Points on a hilly landscape, in no order, each with its height.
A ball rolls from a point to the lowest of its 2 nearest points, and stops where none of them is lower. Distance is the straight distance between rows; heights are no part of it.
Q921: 110	113	53	69	76	110	102	110	95	93	104	61	89	104	101	104	56	85	132	113	117	127	86	102	91	108  (h 7.08)
Q781: 86	160	110	104	111	126	101	86	61	110	70	96	74	115	109	100	46	108	67	117	128	118	123	106	83	138  (h 4.44)
Q364: 109	88	100	128	98	101	85	50	71	128	87	133	89	99	79	102	98	107	98	92	62	102	128	98	132	109  (h 6.41)
Q728: 151	86	76	89	86	68	95	105	60	109	99	115	125	112	78	85	135	115	136	90	83	112	106	112	99	140  (h 5.04)
Q847: 77	109	91	103	94	145	95	51	108	153	107	100	79	114	94	100	76	107	80	118	61	106	96	94	93	109  (h 7.30)
Q227: 77	132	98	110	108	126	85	34	67	144	110	112	111	111	106	85	98	103	78	131	40	104	106	96	102	118  (h 7.67)
Q156: 85	85	101	125	102	109	105	73	120	81	96	137	106	76	105	95	101	110	67	88	98	65	109	112	126	72  (h 4.16)
Q575: 97	91	102	95	108	86	129	101	73	111	74	92	64	86	67	136	77	96	109	116	143	110	103	87	80	114  (h 3.86)
Q839: 65	70	123	117	105	109	106	79	155	70	86	112	59	101	124	89	118	98	59	103	71	79	109	122	77	42  (h 4.71)
Q639: 115	61	78	108	113	95	125	108	143	85	79	20	102	99	107	81	80	69	91	74	117	85	101	113	80	12  (h 7.34)
Q692: 106	52	96	84	95	103	94	122	96	131	139	105	129	106	91	101	127	100	125	75	92	105	77	47	87	99  (h 5.87)
Q171: 110	79	95	135	78	97	88	77	72	124	94	124	90	83	68	111	100	91	89	104	73	74	111	103	118	134  (h 5.97)
Q109: 115	101	51	119	90	120	138	126	99	102	70	103	87	82	120	100	75	94	74	52	100	100	102	62	118	90  (h 6.11)
Q541: 85	88	89	134	137	86	132	110	167	81	89	35	110	94	112	97	78	102	95	84	125	98	112	101	119	28  (h 7.20)
Q396: 95	60	99	107	76	132	77	126	129	109	143	102	121	106	108	91	140	94	110	54	85	97	65	61	84	71  (h 6.22)
Q848: 98	68	74	72	106	113	128	129	123	105	101	72	101	107	140	96	84	68	73	69	122	83	56	79	95	60  (h 5.21)
Q563: 120	94	107	104	124	102	105	102	106	109	87	104	95	119	68	147	88	146	131	110	92	95	119	117	115	96  (h 5.51)
Q429: 87	91	115	95	84	88	95	105	103	68	126	112	110	83	120	101	124	92	115	107	90	72	87	68	106	80  (h 3.88)
Q438: 89	149	88	124	78	116	86	95	80	101	150	100	124	88	123	81	105	118	90	117	44	106	126	97	77	84  (h 5.35)
Q530: 91	94	103	125	123	109	129	89	98	128	96	108	75	83	81	119	86	110	89	94	120	106	109	67	92	89  (h 3.08)
Q388: 90	118	96	130	73	117	66	107	98	114	151	111	126	87	100	95	121	119	124	106	69	124	116	68	100	88  (h 5.95)
Q91: 104	107	65	122	78	116	121	98	93	123	72	86	70	84	86	96	58	96	108	95	87	115	107	82	117	147  (h 5.74)
Q372: 66	114	53	128	97	96	101	99	62	119	114	92	99	71	52	56	113	91	86	124	58	97	110	113	95	154  (h 5.89)
Q300: 125	53	76	114	89	106	88	106	102	135	101	115	80	118	108	77	118	87	76	69	73	62	55	85	54	124  (h 7.12)
Q933: 111	66	104	78	99	95	123	101	65	112	100	93	98	105	57	108	97	67	99	104	125	121	76	71	88	116  (h 4.69)
Q449: 113	77	59	84	92	95	102	115	75	131	109	105	97	101	123	95	98	73	82	100	70	48	73	69	68	138  (h 6.95)
Q588: 97	105	149	63	117	70	98	135	99	55	95	64	110	140	76	113	107	94	132	101	134	107	76	106	119	102  (h 3.57)
Q745: 78	102	97	84	128	107	95	104	107	102	115	113	84	103	84	131	95	103	85	143	95	58	105	138	79	107  (h 3.97)
Q655: 112	93	122	87	90	99	92	116	121	80	105	74	137	90	117	103	79	79	115	91	137	110	64	93	117	104  (h 5.11)
Q695: 109	38	81	72	97	108	123	111	136	100	110	87	111	117	140	66	97	80	73	64	85	86	70	102	86	49  (h 4.95)
Q257: 114	115	113	84	82	93	103	99	92	66	80	103	91	111	77	103	102	101	129	79	127	131	111	139	126	99  (h 3.35)
Q157: 116	137	100	94	104	105	119	103	91	72	88	68	83	118	78	117	75	117	109	91	130	105	128	142	100	73  (h 4.29)
Q686: 72	118	128	98	106	117	60	66	78	96	106	119	114	105	73	115	122	92	122	128	93	117	113	130	143	80  (h 7.87)
Q271: 84	117	75	99	78	118	103	103	109	85	126	107	95	75	125	83	114	100	76	118	62	85	123	121	64	72  (h 5.02)
Q218: 100	153	157	94	119	87	84	94	130	100	64	97	71	101	126	118	91	116	88	111	139	115	104	140	114	122  (h 4.76)
Q708: 83	78	98	111	110	78	100	91	102	115	103	131	111	66	98	112	89	90	99	95	133	113	92	75	102	111  (h 1.87)
Q652: 105	91	80	131	56	77	94	90	70	80	106	100	113	79	121	51	124	96	93	72	62	101	108	60	103	93  (h 1.68)
Q425: 94	116	112	143	134	74	116	85	146	90	76	47	100	92	105	104	79	95	101	90	145	87	118	120	136	41  (h 7.02)
Q138: 123	89	102	120	99	75	84	97	76	132	85	118	119	77	83	107	102	77	94	131	106	104	105	105	119	169  (h 4.85)
Q170: 147	105	98	66	100	44	86	109	73	94	84	129	127	117	107	81	147	107	116	98	110	114	88	133	98	133  (h 4.37)
Q712: 99	74	87	112	61	60	92	80	60	92	124	94	125	92	97	62	148	81	107	71	75	98	88	73	81	79  (h 2.25)
Q948: 91	70	97	87	74	75	85	90	94	83	137	90	138	98	122	74	136	81	124	89	80	85	75	82	87	61  (h 2.95)
Q874: 92	142	113	75	93	82	93	103	113	78	65	89	71	87	125	104	86	98	93	113	150	118	97	146	87	129  (h 3.93)
Q642: 105	124	114	113	97	86	72	126	67	99	93	114	108	68	94	93	105	81	84	134	123	120	100	107	83	183  (h 2.97)
Q244: 72	117	151	101	116	106	93	95	124	73	98	86	88	116	102	130	83	101	119	127	111	92	109	98	140	76  (h 5.60)
Q975: 103	64	83	131	85	85	78	96	111	134	122	136	93	92	97	88	137	116	93	65	75	71	81	93	77	108  (h 7.25)
Q373: 97	103	56	135	75	132	119	109	101	103	83	57	71	79	93	90	51	86	81	62	97	112	103	76	110	102  (h 6.12)
Q914: 85	125	106	94	112	138	95	100	90	115	101	101	76	109	102	146	71	104	84	139	91	67	107	114	89	108  (h 3.09)
Q331: 117	106	141	32	99	75	98	143	101	77	83	73	97	126	112	109	121	91	125	83	140	115	71	116	87	123  (h 1.81)
Q936: 93	143	89	123	96	118	118	96	82	130	70	77	72	93	102	98	51	121	88	113	117	131	124	101	94	155  (h 5.08)
Q620: 114	83	109	79	116	75	87	114	100	87	108	121	109	102	93	140	120	95	123	160	96	68	92	118	97	122  (h 5.20)
Q47: 83	127	103	113	102	105	66	70	65	137	124	134	112	108	62	103	143	77	105	131	78	115	107	139	123	85  (h 8.44)
Q820: 89	84	99	111	90	98	89	99	127	114	103	84	119	76	96	119	69	81	110	94	124	91	86	92	120	89  (h 3.64)
Q248: 82	96	92	106	87	133	114	104	149	73	102	115	56	106	131	98	121	111	62	109	59	94	113	122	64	47  (h 4.83)
Q671: 92	40	93	101	102	101	107	123	153	73	100	80	115	112	133	74	111	84	93	50	87	102	89	92	106	30  (h 4.74)
Q450: 132	95	103	102	85	56	96	95	77	119	94	120	111	80	120	110	110	70	104	136	100	91	86	65	98	149  (h 6.13)
Q493: 111	137	125	109	112	105	80	51	71	135	93	129	108	105	97	92	100	110	103	127	74	114	116	105	128	134  (h 7.19)
Q721: 110	57	80	51	83	137	126	110	74	92	129	82	94	119	95	63	96	82	83	63	92	101	75	101	62	83  (h 6.46)
Q837: 79	112	112	125	156	62	122	80	133	112	79	72	82	111	91	109	76	119	118	106	146	101	117	124	141	76  (h 6.71)
Q629: 107	97	72	98	88	68	108	102	63	115	96	117	104	76	120	85	112	75	93	116	81	81	89	53	72	138  (h 6.69)
Q678: 87	113	154	81	123	62	89	127	117	54	96	101	100	114	80	107	129	106	122	114	139	121	103	115	115	114  (h 4.59)
Q556: 89	115	74	110	91	161	113	86	122	149	104	93	51	113	98	114	75	114	76	83	54	117	105	75	92	88  (h 7.06)
Q931: 96	163	124	85	126	147	109	62	81	108	74	77	105	124	124	98	49	106	63	124	119	105	94	115	93	106  (h 3.28)
Q116: 80	52	102	110	108	93	100	103	154	69	100	112	100	101	116	84	118	109	85	69	90	72	111	106	110	46  (h 4.52)
Q108: 76	91	45	114	79	117	102	114	77	95	125	87	99	72	80	49	95	80	66	101	75	111	89	96	69	136  (h 6.17)
Q295: 106	136	121	63	87	83	94	137	112	71	66	71	75	107	114	101	98	105	92	80	148	122	97	111	65	121  (h 3.18)
Q515: 80	86	91	127	62	129	66	124	119	107	127	105	110	89	116	100	125	106	119	77	56	111	92	49	103	62  (h 6.44)
Q159: 112	96	60	118	102	137	116	118	130	123	108	108	76	105	88	109	95	141	94	64	63	106	107	83	84	84  (h 6.91)
Q283: 75	109	121	93	110	97	107	116	132	64	114	111	109	97	119	111	104	121	114	115	94	104	112	77	124	79  (h 4.75)
Q875: 117	90	89	72	122	42	90	106	111	91	80	129	114	105	104	96	120	119	141	115	108	109	102	135	123	124  (h 3.17)
Q55: 95	150	116	124	103	114	82	102	60	81	112	128	116	72	114	83	109	88	73	121	117	102	115	110	92	153  (h 0.66)
Q546: 143	77	137	59	105	59	77	138	85	108	81	115	136	144	106	92	148	105	142	94	116	124	88	113	113	134  (h 5.32)
Q842: 132	62	145	75	112	73	76	142	106	94	85	103	124	144	94	116	130	128	164	112	115	102	98	82	118	117  (h 6.28)
Q830: 101	74	45	70	79	120	111	113	83	90	127	85	104	93	80	71	98	84	81	87	89	100	87	94	52	118  (h 6.32)
Q268: 96	110	103	115	125	106	116	85	105	99	87	84	72	120	58	128	84	126	106	86	110	67	111	129	107	66  (h 4.82)
Q293: 112	111	86	75	63	103	91	109	87	83	107	72	106	95	106	92	76	59	111	108	132	140	77	106	101	119  (h 6.38)
Q297: 101	150	132	83	123	153	93	69	87	120	90	93	98	133	102	132	54	111	86	132	93	77	101	107	98	100  (h 0.61)
Q365: 94	110	105	124	67	122	96	81	82	66	103	118	99	87	100	76	110	110	95	80	61	112	140	69	122	87  (h 0.62)
Q260: 101	97	104	91	69	107	102	90	87	55	103	105	97	89	84	94	111	94	121	99	98	122	129	111	125	80  (h 2.14)
Q763: 93	126	155	94	129	87	73	70	121	110	62	116	107	105	132	99	87	122	109	108	132	127	113	140	141	105  (h 3.44)
Q841: 97	92	82	113	101	116	122	94	147	101	100	40	77	88	84	100	82	88	96	93	121	105	114	138	60	25  (h 7.44)
Q11: 111	82	90	76	118	108	139	118	85	98	100	79	114	101	118	92	76	81	77	71	139	59	64	82	92	91  (h 5.53)
Q95: 83	70	109	123	113	86	78	76	138	135	116	143	90	84	86	114	137	123	98	107	77	75	101	113	83	84  (h 7.43)
Q812: 117	103	73	102	115	105	132	126	96	82	63	104	100	86	132	115	83	85	74	67	136	70	84	65	104	99  (h 5.86)
Q445: 92	133	150	106	92	133	75	83	78	83	109	99	103	105	86	131	81	88	111	124	107	109	114	114	135	95  (h 6.83)
Q150: 98	109	115	93	104	60	92	77	121	101	83	130	107	85	123	96	99	114	115	108	114	117	114	125	138	110  (h 0.81)
Q106: 109	55	117	60	103	95	118	98	62	138	132	101	113	119	82	96	114	81	123	98	108	106	71	73	84	107  (h 5.31)
Q24: 148	103	86	92	102	107	118	141	108	93	100	110	112	123	89	129	87	138	130	97	92	96	104	82	96	118  (h 6.30)
Q601: 87	127	117	103	117	119	98	70	64	77	108	139	105	88	94	97	102	100	66	116	111	93	124	136	104	111  (h 2.54)
Q549: 84	124	120	111	117	125	114	73	105	94	94	144	120	90	129	112	99	120	58	107	110	85	113	91	117	87  (h 3.56)
Q723: 78	108	142	92	113	75	74	124	133	70	108	117	118	111	114	114	128	120	136	122	121	120	108	83	111	107  (h 5.45)
Q158: 109	115	114	106	163	58	119	112	137	101	80	86	90	121	84	131	91	136	128	115	130	101	110	122	116	101  (h 6.29)
Q463: 117	110	61	106	96	74	105	109	53	119	122	106	121	96	50	79	124	93	102	108	61	96	101	120	88	146  (h 5.52)
Q174: 123	99	77	85	88	111	116	114	111	87	129	114	111	106	93	105	120	146	120	90	68	106	109	84	78	89  (h 6.70)

For each start below, name the point where the ball stops.
Q159 -> Q365
Q396 -> Q708
Q837 -> Q365
Q449 -> Q55
Q227 -> Q55
Q429 -> Q365
Q47 -> Q55
Q95 -> Q55
Q373 -> Q297

Call two points neighbours if one is among the 2 nearest of the other. Go from one point of each pair to the other, from neighbour to neighbour, staying as low as possible. Name the highest point that can't be avoided.
Q331 / Q170 -> Q218
Q55 / Q150 -> Q373
Q331 / Q365 -> Q723
Q708 / Q331 -> Q515
Q297 / Q150 -> Q620
